Each row is a point on a landscape with many valleys, with its height.
A ball rolls from a point to the lowest of its 2 nearest points, and stops where none of them is lower. Distance is the straight distance between rows; heights are no part of it.
q_261: [  1   2 -28  -1  34  -9 -23  -9  -6 -18  -5   3 -10  18 -32  42  -2 -17
 -13  -2   6]  (h 402)
q_75: [ 19  -9 -47  -6 -14  16  13   8   9 -37  17  -3  29 -14  17  -4  -5   2
  -5 -55 -16]  (h 576)
q_29: [ 27  -1 -63  -4 -16 -10  -4  56 -35 -28   9   7  16  22  38  15  26   2
  -1 -19  10]  (h 555)
q_672: [ 17   7  15 -13 -19  -3  25 -15 -50   6  10 -46  19  35  52  -8   8 -38
 -19 -45  -5]  (h 411)
q_947: [ -4  11  -3  52  -4 -28 -26  -7 -24 -28  21  13   1  35  20  -9  22 -15
  -8 -54  28]  (h 524)
q_317: [-13  63  26  12  -5  -3  -8 -45  -4  51  14  26  26  -1  19  -7 -24  18
  21 -17  -8]  (h 292)
q_964: [ 17 -35 -37 -39  -4  -3 -15 -20  -4 -50   1 -28 -17 -31 -39  62 -35 -19
 -22  35   2]  (h 378)
q_561: [-40  25   3  16  34  -9  -2 -17 -15   5 -17 -31  -8  13  -7  -1  40  19
   5  35  18]  (h 503)
q_525: [  9 -22 -30 -15 -17 -31  23   0  49 -13 -12 -24 -12 -30 -35   3 -21  24
   7  43  -5]  (h 203)
q_938: [  3 -39   1   4 -25 -35  35   3  -8  15 -21 -25  32 -31  35 -20  13  25
  23   4  10]  (h 453)
q_702: [ -4   7  40 -45 -50   6  -5   0  24  46  -2  -8  22 -56  16 -14 -31  30
 -19  20 -14]  (h 212)
q_967: [-26  17  15  39  11 -46 -39  13   0  42  15  46  25  38  22  32 -10  10
  -5 -29  35]  (h 504)
q_732: [ 20 -20 -54 -11  -7   7 -21  11 -20 -56  24   7  21 -28  19  16  -4  -8
 -36 -58   3]  (h 572)
q_886: [  2 -26 -13 -27 -43 -32  23   6  50  -5   2 -47  11 -55 -22  -9 -16  32
   4  21  11]  (h 182)
q_513: [-28  49   7  15  34  55   7  28  13  -7  12  11   4  -4  24 -41  40  27
  10   1   3]  (h 538)
q_349: [ 11  -1   7 -20 -36 -25 -23  27  15  51   1  56 -20 -10  -4   5 -34  -1
  -4 -26 -31]  (h 197)
q_684: [  1  12  37 -21 -29  -2  46  -4   4  43  -7 -18 -12 -14  13 -34  -9   0
  14  26 -33]  (h 468)
q_266: [ 11 -39  20  -6 -14  -4  12  27   1 -21  -6  15 -39 -12   1 -37   8 -33
  -1   6  -3]  (h 407)
q_477: [ 37 -37 -20  -8  -3  -3   9  10 -23 -58  20  16 -52   9  -1  20  17 -54
  24   1  -1]  (h 148)
q_466: [  4  45   6  -3  -1  10  10  19  12  47   8  28 -19  44 -14  -4 -28 -11
  12  -9 -34]  (h 149)
q_12: [ -3  -1  -5   8  -8   5  15  -4  33 -22   9  15  -4 -25 -18 -25  -1  16
   5 -10 -12]  (h 270)
q_490: [ -8 -42 -12  -6   6  41 -15  18  16 -16 -24  -4  48 -41 -19  14 -25  34
 -41  -2  14]  (h 309)
q_15: [ -6  34 -49 -13  13 -15 -13  14 -18 -38  -3   1 -17   5  -3  13  34  14
  -3  25  25]  (h 591)
q_376: [-29  37 -11  39 -12 -33   4  -4  -8  -3  23   5  19   0  31 -15  35  39
  28 -29  38]  (h 434)
q_873: [-11 -11 -15  18  49   4 -13  39 -20 -11 -17   4 -16  18  -7  10  59  -5
  23  42  27]  (h 622)
q_131: [-10   5  -3  12  -6 -24   4  41  10  -9  10  46 -30 -26  -8 -28  27  25
  25  30   7]  (h 345)
q_23: [ -4  73 -49  -8 -18  -9  12 -12  12 -10  38 -10  -2  38   6  -5  -9   6
  -4 -25   0]  (h 502)
q_311: [-35   2 -25 -12  41  21 -19  37   8 -42   6  20 -20 -34 -10   5  31  13
   2  50  36]  (h 375)
q_547: [ 36  -7 -45 -33  -6  10 -13  53 -40 -37   5  14 -21  17  20  20  15 -30
 -12   2   3]  (h 560)
q_555: [  6  36  39  11  -6  48  21  -4  -2  32  15  32  12  13  26 -39 -19  -6
   3 -40 -26]  (h 103)
q_854: [ 11  -7 -48 -25   5  16  -5  -1 -14 -11 -14 -33  26 -16   2  39  -8  13
 -45 -11 -17]  (h 356)
q_768: [  7 -45  21  27 -35 -24  35 -14  10   8 -10 -19  30 -27  -3 -20   7  18
  36 -11   7]  (h 447)
q_278: [ 28 -27  36  -2 -21  49 -10  15  35  37  -4  47  23 -25 -17 -23 -29  13
   4 -19 -47]  (h 390)
q_739: [  9 -31   6   9   2 -15  -5  26 -46  26 -38  -4  20  29  38  27   1  -1
 -39   0  18]  (h 387)
q_836: [  5  16  17   9  -9  10  29   5 -35 -22  -4 -15 -18  22  38 -42  47 -12
   5 -11   7]  (h 419)
q_990: [-14   7  11  13  -9 -50 -13 -10  13  42 -20  23 -21   2 -47  25 -11  10
  14  25  -5]  (h 261)
q_692: [-15  25   3 -16 -14 -15  -2  38   4  -1   9  47 -49 -17  -4 -22  -5   6
 -10   9   3]  (h 327)
q_461: [ 16 -19  60 -27 -17  66  11  -2  28  34 -16 -45  32 -40  10 -33 -29  16
 -24  32 -14]  (h 176)
q_861: [-13  30  33 -31  -2  35  23 -31   5  30   0 -15 -20  20   9 -11 -36 -34
 -49 -34 -31]  (h 480)
q_265: [-11 -18  -8  -7 -12 -14  -8  -2  32 -25   4   9 -10 -25 -27   3 -34   0
 -19 -12   7]  (h 255)
q_815: [ 32   2 -57 -41   0  29 -11  38 -30 -69  33  21 -37 -11  23  24   0 -30
 -14  -2  -7]  (h 564)
q_948: [-14  17  -8   6  49  57  -9  12  18 -47  11   2   5   3   0 -26  41   0
   2   6  -1]  (h 533)
q_18: [ 42  22 -26 -33 -16  13  12  30 -58 -22  12 -31 -12  28  48  -6  46 -31
 -32   1 -18]  (h 445)
q_887: [ 33 -18 -39   3 -13 -49  -5  -5 -30 -50  17   3 -41  12  -5  21  27 -36
  21  -2   9]  (h 168)
q_560: [  2 -26   3 -21  21  40  13   5   8 -25 -37 -38 -14  -3 -17  -6   3 -13
 -29  45 -23]  (h 143)
q_566: [ 35  40 -62 -14 -16  -4  11  25  11 -23  32   8  -8  45   4 -12 -10 -12
  18 -30 -17]  (h 506)
q_172: [  8 -20 -27  16   9 -16 -11  67 -23  13  -8  33  -4  48  18  15  27   2
  22  20  19]  (h 614)
q_122: [ -8  53  -6  -2 -22   9  11  23 -11  46  14  46  38 -23  40 -10 -10  63
  31  -6   0]  (h 338)
q_663: [-24   6  18   3  34  12 -28  53  -9  42 -16  50 -31   6 -14   1  31  -5
   9  32  17]  (h 623)
q_589: [ -3  23  34  -7   3  35  34 -53  -3  24  -4 -41  -2  23  15 -22 -20 -29
 -13 -15 -28]  (h 473)
q_562: [ 11  -1  26  25   3  44  -1  -5  36  38   2  40  20   5 -30   2 -29  10
  28 -14 -45]  (h 399)
q_730: [ 10  50  18 -11 -11  28  30   5  12  37  18  23 -19  39  23 -34 -16 -12
  18  -9 -41]  (h 128)
q_94: [-29 -58   7   2   6   3 -39   9 -15 -46  -8  16  -9 -47 -21  21 -22  -5
 -41   7  58]  (h 287)
q_669: [-26  61  14  -8 -20  -5 -18  -1  -2  45   4  41  40 -43  14   1 -10  74
  23   3   4]  (h 329)
q_630: [  0   9  51  30  13  14 -23 -15   5  59   9  54  39   2  10   6   2  15
  58 -12 -10]  (h 410)
q_573: [ 21 -31  -4  -3 -25 -34 -14  23  27  30  -5  42 -15 -16 -33  30 -50   3
   9 -14 -15]  (h 221)
q_245: [ 15  20 -36  -9  15  -5 -24 -40  -2 -71  27 -22 -20 -16 -21  22  21 -12
 -16   0 -10]  (h 599)
q_484: [ 12 -17  17   8 -13   2  31   9 -49  41  -6 -19  20  45  61  -8   5 -31
   2 -29   7]  (h 403)
q_433: [ 10 -34   6 -15  -8   8  13  22 -41  39 -27 -19  21  30  52  19 -12 -26
 -35 -37  -1]  (h 397)
q_858: [-10 -17  51   3 -19  -4 -15 -26   4  48 -19  -5  10 -13 -24   3 -17   7
 -21  15  -1]  (h 328)
q_225: [-13  16  26 -25 -21 -18  36  -1 -34  47 -15 -24  -8   6  32 -19  -8  -3
  -2   6   1]  (h 476)
q_186: [ -9  -4  -2  26  18 -13 -45  40 -12  36   8  53   4  37   2  29 -17  -8
  -9 -17  22]  (h 510)
q_726: [  0  38 -20 -31 -16 -14  58 -34  20  14   4 -42   1  12   9  -5 -22   8
  26  15 -36]  (h 319)
q_749: [  0 -10  50  16   2  37 -30   6  46  15   3  30  27 -33 -38 -21  -5  34
  19  19  -4]  (h 297)
q_879: [ -7 -60  -5  19  34 -18 -29  29   2  17 -32  42  25  -7 -26  43 -24  16
  -4  10  16]  (h 341)
q_504: [ -7  33 -33  45 -12 -24  11  -6   5  -2  19  17  35  22  16 -14  16  32
  55 -25  14]  (h 440)
q_946: [-13   9  17  21  10  31  19 -40  -2  23  -5 -10  46   8  -2   3 -28   4
 -12 -32  -3]  (h 85)
q_557: [ -8 -31  -3  14  30   3 -19  24 -32  29 -34  14  57  26  28  49 -11  23
 -35  -3  12]  (h 377)
q_212: [ 20  49 -26  -1   4  -8   5 -50 -34  -3   3 -52  17  32   7  33  20   2
 -19 -20 -15]  (h 379)
q_492: [-10 -42  13  22   2 -30 -28  36  -1  15 -21  50 -12 -17  -8  14 -19   9
 -19   3  19]  (h 330)
q_158: [ 21 -55  24  16 -36 -35  31   1  36  -3   2 -17  -5 -23 -25 -29  -7 -12
  39  -3   1]  (h 441)
q_40: [-10   3  18   0 -30 -20  31 -57  19  54  -1 -27  39 -22  -6  -2 -41  24
  24   1  -3]  (h 131)
q_855: [ 11  13 -13 -57 -14  19  28  25 -20 -12   9 -41 -15  12  50 -20  18 -28
 -23 -12 -22]  (h 439)
q_864: [ 12  23 -23 -24  -2  28  11 -16 -36   0 -17 -46  22   7  20  17   8   8
 -30 -12 -10]  (h 368)
q_213: [  4   1 -50 -40  -6   1 -17   5 -11 -64  21   6 -17 -25  13  20 -15 -14
 -37 -23   3]  (h 568)
q_68: [ 29 -37 -33 -44  -6 -44 -11 -32  -5 -41  10 -57 -23 -48 -31  49  -8 -24
 -18  20  -4]  (h 388)
q_725: [-17 -40 -25   5  20 -34 -43 -21 -29 -53 -11   1 -10 -24 -25  74  -1  -7
 -11  18  38]  (h 207)
q_17: [ 17   8 -16 -10  36  57  10  22   7 -36  -2  20  -9  15  -8 -10   5 -11
  -9 -10 -11]  (h 528)
q_244: [-20 -49 -14   6  14  29 -42  14   0 -43 -19  16  35 -49 -28  20 -22  18
 -32   4  46]  (h 298)
q_264: [  8  23 -27  20  29 -15 -20 -52 -32  14   3 -42  33  51  -4  59  19  -1
   1  -7   1]  (h 389)
q_973: [ 18  12 -29 -47  -9   1   1   4  16 -43  40 -17 -34   9  27  -3 -16 -51
 -25 -59 -22]  (h 516)
q_52: [ 32 -45 -18   9   2   7  23  -7  26 -28 -18 -27   6 -14 -27  11   6 -12
  18  17 -26]  (h 374)
q_483: [-23  18 -23  38   3 -65 -20  -2  12  27  13  32  40  24  13  36 -13  35
  11 -30  36]  (h 499)
q_34: [ -1 -31  16 -56   4  12   8  21   7 -36  22 -30 -30 -21  21 -21 -17 -44
 -35 -25  -9]  (h 424)
q_48: [  7 -21  46  23 -22  10 -18 -15  44  24 -10   5  14 -20 -46 -11 -19  18
  -1  32  -9]  (h 312)
q_156: [ 22  15  13 -16 -32  10  40   7 -18  57  13  24  29  -8  56 -25 -31   0
  36 -26 -17]  (h 357)
q_473: [ 37   0 -34 -29  -4  13  16  19   9 -20  19  -4 -22  30  10   2 -18 -42
 -10 -33 -32]  (h 512)
q_910: [ 11  32 -24  40  12 -10  16   2   6 -10  28  13   9  46 -10  -8  33   5
  57 -14   6]  (h 444)
q_893: [  7 -52   5  13  -3   4  -1  12  -6 -60  -9   4 -23 -23 -20 -15  22 -11
   6  26  14]  (h 394)
q_230: [  3  17 -68 -15  10 -15  22  49  22  -8  -5  29 -17  -4 -22  13   2  37
  27  35   0]  (h 601)
q_842: [ 22  -1  12 -28 -13  25  37   9   4  46   8  -7  39 -16  28 -24 -34  -1
   9 -25 -32]  (h 365)
q_677: [-26   2  54  15  -2 -18   1 -49 -21  70 -26  -8   7  17  -7  18 -25   4
  -9  17  -3]  (h 342)
q_523: [ 21  11 -85  -7   0 -25 -19  28 -16 -18   5  12  12  32   2  45   0   5
  -2  -8   8]  (h 561)
q_874: [-23 -12   7  26  30 -33 -25  -2  15  44 -15  21 -13  10 -37  32  11   0
  31  37  13]  (h 239)
q_315: [-19  20  27  37 -16 -22  10  -5 -20  30   6  28  20   0  37 -24  19  27
  37   2  19]  (h 425)
q_758: [ -5  50 -20   0   5  20  32  17 -29  21   6   3  27  21  28 -10  10  31
  16   7   3]  (h 547)
q_592: [-16  32 -27  16 -14 -38 -10 -10 -18  13   8   6  24  18  26  24 -21  24
 -18 -47  20]  (h 493)
q_751: [ 14 -23 -25 -25 -23 -36  24  22  56  -4   5  11 -36 -30 -33 -14 -38   9
  26  30 -20]  (h 228)
q_215: [ 17  28  -2 -16 -14  -5  72 -20  24  -7  24 -41  -2  10  34 -38   1  -5
  49   0 -37]  (h 332)
q_370: [ -4 -31  43 -15  13  52   9   7  -5 -13 -37 -24 -15  -6  -6 -26   7 -22
 -49  31  -4]  (h 112)
q_690: [ -7  22  19  32  28  30 -13   1  16  54  13  49  19  30 -13   5  -2   6
  39 -15 -10]  (h 406)
q_200: [ 15 -27  38  14 -44 -30  22  -3  43  32  -2  13 -17 -10 -35 -30  -9 -10
  40   7 -25]  (h 431)
q_779: [-24  44 -33 -22  21  -9 -11 -21   1 -56   7 -20 -28 -17 -11   5  21  14
 -28  11   8]  (h 597)
q_582: [ 33 -15 -32 -56  10  37   1   1  -4 -25   0 -45  26 -22  10  19 -11 -11
 -49 -34 -37]  (h 344)
q_930: [ 23 -48 -29  20  14  18  19  14   8  -3 -37   0  42   1 -19  16  -2  20
  34  12 -18]  (h 363)
q_449: [-11  29  -4 -42   7  29   4 -13  26  -4  -2 -11 -33  16  -9  -3 -38 -19
 -56  -1 -32]  (h 488)
q_282: [  3   4  63 -34 -67 -14 -23 -20  47  42  -5  13   2 -43 -12  -8 -27  25
  11  24 -24]  (h 238)
q_453: [ -5  30 -69  -4  16 -16 -43  16 -20 -36  33   8 -30  20  -7  35  31 -18
   9  15  37]  (h 587)
q_401: [-36  10 -22  24  36 -12 -33  24 -16   7   8  19   8  16  16  21  39   5
  -1 -13  40]  (h 514)
q_84: [ 26 -45 -18 -55   7  51   8  16  35 -36   5 -49  26 -25   3  -7 -19 -14
 -31 -17 -37]  (h 333)
q_151: [-35  -8  49  19  41  21 -51  15   8  52 -13  35  -4 -13 -16   4  35  -1
   3  19  26]  (h 629)
q_917: [ 34 -35 -27 -50   8  25  27  38  34 -40  -7 -27 -34  -7   7 -20   6 -15
   5  46 -39]  (h 205)
q_209: [ 13 -29  45 -13 -18  -1   8  11  38   7  -1  17 -44 -14 -20 -37  -9 -16
   1  22 -26]  (h 417)
q_538: [-21 -22  -3   2  50  16 -34  -6   1 -18 -15   2  -7 -11 -41  35  -9  -5
 -15   8  19]  (h 395)
q_251: [  4 -24  -4 -35   2   3   6  15 -21 -29 -10  -1 -42  -9   2   2  -4 -42
 -35  -6   1]  (h 416)
q_540: [ 47  16 -23   3  10  17   5  30 -58 -32  -3 -22  -3  27  35  -5  72 -10
  -1  16  -3]  (h 436)
q_408: [  5  16  30  35  18  43  24 -48   1 -23   7 -23  -7  33 -10 -41  36 -21
  27  -1 -17]  (h 461)
q_419: [ -3  36   7 -20   1   9  27   9  17 -21  14  -2 -60  17  16 -40  -1 -16
 -17  11 -24]  (h 373)
q_469: [ -9  28 -54   4  46  12 -40  18   6 -32  43  18 -10  12   3  22  50 -25
  21 -16  49]  (h 584)
q_704: [ -8  -4  19  -6 -28 -23  20  -5 -12  35   0  -7   6   1  28 -13  -9  -1
 -12 -40   7]  (h 483)
q_281: [ -6  20  64 -11 -58 -10 -21 -44  12  41   6  26   5 -25   5 -12 -10  25
  17  -2 -18]  (h 262)
q_267: [ 10  15 -59  17  36  10 -34  -2  -2 -43  28  13  16  16 -12  29  33  -6
  13 -39  13]  (h 581)
q_974: [-41  66  13   6   2  11  -4 -37   5  26  20  15  36 -49  20 -24  -8  63
  24  14  11]  (h 314)
q_405: [ -5  18 -11 -13 -22 -51  18  -2   9  41 -18  -6 -35   9 -33  15 -30   8
  10  22 -10]  (h 281)
q_344: [ 13  49   5  -8 -29  23  19  13 -15  39  21  33  37 -15  62 -39 -24  32
  21 -33  -5]  (h 348)
q_423: [ 13  31 -29  31  23 -12  12 -25  13 -27   8 -17  -1  37 -19  11  43   5
  45   7 -10]  (h 449)
q_980: [-34  31  54 -14 -23   6  13 -25 -36  42 -21 -13  -3 -13  32 -21  -1  14
 -31  19   7]  (h 485)
q_298: [-20  57 -23 -38  -5  -2  16 -10  10  14   8 -17 -16  18   8  -5 -23   8
 -35 -18 -21]  (h 495)
q_381: [-30  75   9  16  14   5   3 -33 -19  35  22  22  44 -21  33 -24 -12  34
  28 -14  23]  (h 304)
q_522: [  0  16  37  39   1  30  12  -7 -17  11  19  33  25  15  30 -36  -1  -4
  12 -50   4]  (h 84)
q_470: [ 28 -35 -44 -36   3   6 -24  -5  -8 -31 -19 -39  23 -32 -24  61 -19   1
 -41  -1  -6]  (h 367)
q_458: [-31  -6   4  12  28 -10 -15  30  14 -25   5  26 -19 -44 -16 -17  40  33
  27  39  35]  (h 362)
q_805: [ -7 -58  34  25 -20  -1 -33   1   1 -38 -10   0 -12 -41 -35 -10 -20 -11
 -24  13  55]  (h 275)
q_454: [ 28   7 -66  13  21  27   1   1  11 -42  21   7  45  11  -7  18   4   9
   9 -46 -19]  (h 579)
q_627: [ -1  -8  11   6   1  -5 -16 -47 -49  13 -29 -40  14  35   8  28   8 -26
 -40 -23  -7]  (h 401)
q_132: [-11 -12  17  31 -11  -7   9 -55  10  29 -22 -27  54 -12 -15   9 -30  28
   3 -10   6]  (h 109)
q_922: [  5  13   3 -14  15  30  12   1  53 -26  14  13 -56   6  12 -45 -28  -8
 -11  24 -48]  (h 386)
q_679: [ 23  23  -4  14   7  25  15  -8 -32 -48  10 -32  -2  10  29 -23  74  -6
   6   1  -6]  (h 428)
q_162: [  3  38 -46   3  -5  10   4  37 -27   2   9   0  31  37  34   0  21  22
   2 -13  14]  (h 551)
q_239: [ -6  42  54  21 -36   5 -13 -50  26  34  22  37  15 -12 -15 -21 -17  27
  34 -19 -26]  (h 278)
q_591: [ 11  12 -16  11  30  40 -23  29 -17 -31  10  24  -5  49   3  -2  11 -34
  -5 -31   1]  (h 525)
q_398: [ -5   2  18  19  -7 -26   8 -43 -32  11 -10 -32 -13  45  13   7  18 -34
 -15 -13   6]  (h 409)
q_760: [-33   7  38  16   2   1  13 -20 -34  25 -20 -19  12 -12   6 -17  22  23
 -10  30  20]  (h 494)
q_827: [  0 -32 -30  18   2 -57 -20 -13 -31 -49  -2   7 -36   0 -18  36  12 -18
  18   9  29]  (h 186)
q_60: [ -4  49  -7  20  16  57  25  21 -12   9  12  24  24  22  35 -34  19  19
  31   3  -5]  (h 542)
q_286: [ 11   8   4  24  -7   4  21  19 -40  16   3   6  -4  58  30 -25  17 -21
  16 -10   5]  (h 412)
q_583: [  2   6  -1 -30 -17 -29  48 -22  38  36 -17 -42 -25   9 -23   8 -21   0
  15  41 -37]  (h 302)
q_194: [-36 -17  40   1  34  45 -52  14  22  39 -10  29   2 -22 -45  12   1   5
  -9  19   7]  (h 634)
q_30: [ -4 -38  14  34  37   6 -16  10  21  18 -11  35 -14  19 -58  13  16 -14
  38  17   8]  (h 216)
q_439: [-11 -16  38  28   2  38   0 -23   1   5   2   6  15  -4  -5 -27   0  -2
 -21 -38   7]  (h 58)
q_643: [ -6 -30  29  28 -15 -13 -31 -17  35 -30 -11 -28   5 -46 -47  -6 -14  22
 -24  27  59]  (h 263)
q_904: [-15   9  23 -38 -27 -23  36 -48   7  40  -5 -55  30 -41   5  -7 -37  23
   5  14   1]  (h 150)
q_784: [-10  11  40   0 -17 -33  24 -45  22 -10   4 -22 -45  14 -23 -26  -6 -27
   0  14 -16]  (h 202)
q_366: [-24 -36   4  31  13 -32 -28 -23 -12 -25 -21   1  18 -14 -15  14   1  14
 -22  -4  42]  (h 240)
q_882: [  1 -59 -14  24  30  14 -11   4  24   6 -33   1  36 -10 -45  32 -18  22
  13  22   6]  (h 352)
q_291: [  9 -32  14  19 -17   3   8   3 -18 -47   8  -6  -8  -7  19 -30  31 -35
 -11 -52  18]  (h 608)
q_787: [-11 -17  -5  16  31  -6 -25  52 -28  18 -18  26 -25  45  -1  17  31 -25
  10  35  28]  (h 618)
q_769: [  5  54   9  11   6  24  48 -10  17 -16  16 -17 -11  26  37 -50  14   6
  30  23 -32]  (h 346)
q_950: [ -8  17 -15   0  11 -22  -9 -14 -23   8 -15  -8 -28  37 -12  20  -1 -18
 -10   0  10]  (h 408)
q_539: [ 11  16  48  30 -11 -11  -2 -14 -33  56  -1  44  34   4  40  -9  -1  15
  59  11   4]  (h 418)
q_793: [ 33  -4 -36 -27   7  18  23  32  12 -35  -5  12 -50  29  -2 -11   7 -29
  16  38 -31]  (h 227)
q_20: [ 23 -43  -5 -34   9  32   2  16  13 -55 -21 -22 -43 -10 -20   6   2 -30
  -9  68 -18]  (h 174)
q_148: [ 25 -35 -11   2   5   3  -7 -12  -7 -52 -20 -23  -4 -22 -39  16  17  -5
  18  37   0]  (h 383)
q_152: [-20   9  47  17  27   6  -6 -19 -45  64 -33   0  15  39  14  19  -9  -4
 -12  18   6]  (h 353)
q_85: [ 19  -7 -30   2   9   8   9 -14  44 -67  21  -6 -39   7 -20 -14  -7 -18
  15  10 -26]  (h 405)
q_478: [-26 -27 -15 -10  49  22 -25  22   4 -24 -16  -5  -6 -29 -40  32  20   3
  -3  51  33]  (h 385)
q_217: [  2 -17  51  -4  -1  51  -6  14  11  18 -22 -16   1 -32 -11 -26 -17   2
 -52  38  -4]  (h 146)
q_301: [ -8  36 -38   4   4 -13  17  40  15  36  -2  26   5  18 -19  12   7  28
  42  25  -2]  (h 606)
q_38: [  0  -6 -14   0 -17 -27  -5   8 -11  28  -3   4  16  20  22  18 -32   1
 -24 -56  10]  (h 489)
q_189: [ 32 -39   5  14 -14  -8 -22 -15 -46 -53   8 -17 -15  -5  15  -2  26 -51
 -35 -44   6]  (h 605)
q_505: [ -2 -28  25  47   6  -7   8 -29  22  12  -9   2  -7  19 -51   0  -5  -3
  30   3  -3]  (h 198)
q_595: [-12  -2  34  27  -5 -23   0 -49  31  -6   1  -7 -31  12 -50  -6  -8 -22
   6  -3  -3]  (h 181)
q_806: [  8 -42 -22  -2  -2  -5  -8  12  26 -17  -9  38 -14 -15 -38  19 -47 -13
   8  -8  -3]  (h 241)
q_462: [ 17 -34  -8 -18   8  59   1   2  25 -20 -16 -22  41 -28 -16  -3 -25   5
 -31  -3 -20]  (h 321)
q_985: [  7 -28 -14 -15 -18 -57  -5 -47  -2 -41  -1 -51 -28 -16 -27  31   3 -37
  -7   6   9]  (h 396)
q_856: [ -2  29   2 -21  -7  12  46  22  20  -6   9 -10 -38   2  37 -52   2  18
  16  34 -28]  (h 359)
q_647: [-25 -28  25  45  -6 -56 -21 -21 -11  10 -16  12  24  -2   5   8   2   8
 -20 -19  32]  (h 252)
q_748: [ -8  -6   9 -35 -39 -25  21 -30  46  15   8 -68  28 -49 -11  -5 -36  33
  -6  14   5]  (h 165)
q_550: [-18  26  47  32  13  38  21 -49 -21  10   0 -18  -5  24   7 -36   9 -24
   3  -2  -4]  (h 467)
q_79: [ -2  -6  28 -65   2   3  32  26 -11 -11  21 -61  -5  -1  39 -23  10 -36
 -21 -37 -26]  (h 432)
q_425: [ -2  18 -41   9  20  -2 -11  62  -7  43   3  29  15  61  -9  20  10  13
  28  19   4]  (h 610)
q_170: [ 10  -1 -12  15   9 -19 -24 -40 -21 -65  13  -8 -19  -7  -6   0  24 -34
 -13 -27  14]  (h 602)
q_762: [  7  21  -5  30  27  17  22 -56  -3 -15   8 -36   4  43 -19   7  37 -12
  45  17 -15]  (h 454)
q_931: [-24 -35  -8  20  42 -31 -60  -8 -27 -27 -12  -3  15  -5  -7  59  19  -2
 -30   0  47]  (h 223)
q_205: [ -9 -10  40   3 -41 -57 -20   7  -8  20   0  22 -34 -32   0 -18  -5   2
 -20 -13  16]  (h 290)
q_541: [-17 -21  31   8 -29 -55 -35  12  11  15  -7  36 -28 -45 -24   4 -13  27
 -16  15  24]  (h 310)
q_55: [-25  -1   9  45  37  17 -31  30  -7  23  11  27  15  31  30   4  43 -13
   9 -23  35]  (h 518)
q_471: [-13   6 -34 -10   4 -25  12  18  -7 -17 -17  -3  -7  -7  -9   8  15  28
   2  30   5]  (h 596)
q_397: [  1   5 -24 -12  25  41  -3  -4  47 -59  30  20 -50   5  -8 -14 -27 -12
  -2  20 -30]  (h 398)
q_880: [  6   0  69 -44 -30  32  10 -12  17  49  -9 -26  21 -56  18 -34 -36  18
  -9  49 -18]  (h 194)
q_754: [  7 -13  24 -20 -18  -5  61   9  -9  20   3 -30  23 -35  38 -40   0  14
  33  17  -8]  (h 460)
q_601: [-14 -26   4  17   2 -19 -47 -43  -1 -43 -14 -35  24 -32 -39  17   1  18
 -40   5  45]  (h 250)
q_860: [-21 -26  44  23 -39 -65  -7  -6 -21  28 -21  -4  -7 -16  15  -5   5   3
 -23   2  25]  (h 271)
q_22: [ 17  -7 -15 -29 -11 -22  28  22  27 -16  -2  15 -52   6 -21  -1 -27 -23
  16  19 -22]  (h 251)
q_905: [-27  -9  28   7  24  12 -20  12 -26  61 -40  19  35   8  16  29 -20  18
 -35   0   9]  (h 366)
q_940: [  5  23  11  -5 -20 -14 -10  34   2  58  -5  48 -21  27  -5  13 -17   3
   3  -6 -15]  (h 172)
q_316: [ 14 -16  -3 -16 -20 -51   4 -41  19 -59  29 -54 -35 -19 -18  -8  17 -37
   8  -9  -3]  (h 404)
q_544: [-13  12   9  47  27  23 -32   4 -20   0  18  15   9  51  10   1  23 -25
 -14 -50  22]  (h 522)
q_182: [-51  13   2  20  42 -17 -27  -7   1  13  -4 -11   4   8  -4  20  38  15
  -4  -3  38]  (h 509)
q_402: [-15  14 -12   5 -29 -52 -18  21   4  11  13  42 -38  -3   2  -4 -10   0
  -5 -21  18]  (h 311)
q_80: [ 20   7 -24 -16  -9 -24  27 -16  34 -56  25 -31 -36  -2   2 -21  17 -16
  16   3 -27]  (h 413)
q_624: [ 26 -39  55 -22 -20  42  17   9  11  55 -13  17  28 -30  12 -23 -23   2
  14 -12 -37]  (h 376)
q_292: [-17  10  17  17   3  29   1   1  28   5   1  20  34 -29 -21 -23   0  44
  13   4  -5]  (h 284)
q_391: [ -8  -3   2  11  33 -15 -32 -61 -32   1 -16 -50  22  32  -5  51  13 -10
 -26   1   7]  (h 393)

Where does a ball stop that starts at each point below?
q_215 => q_595
q_893 => q_366
q_433 => q_439
q_538 => q_366
q_265 => q_439
q_84 => q_366
q_751 => q_439
q_449 => q_370
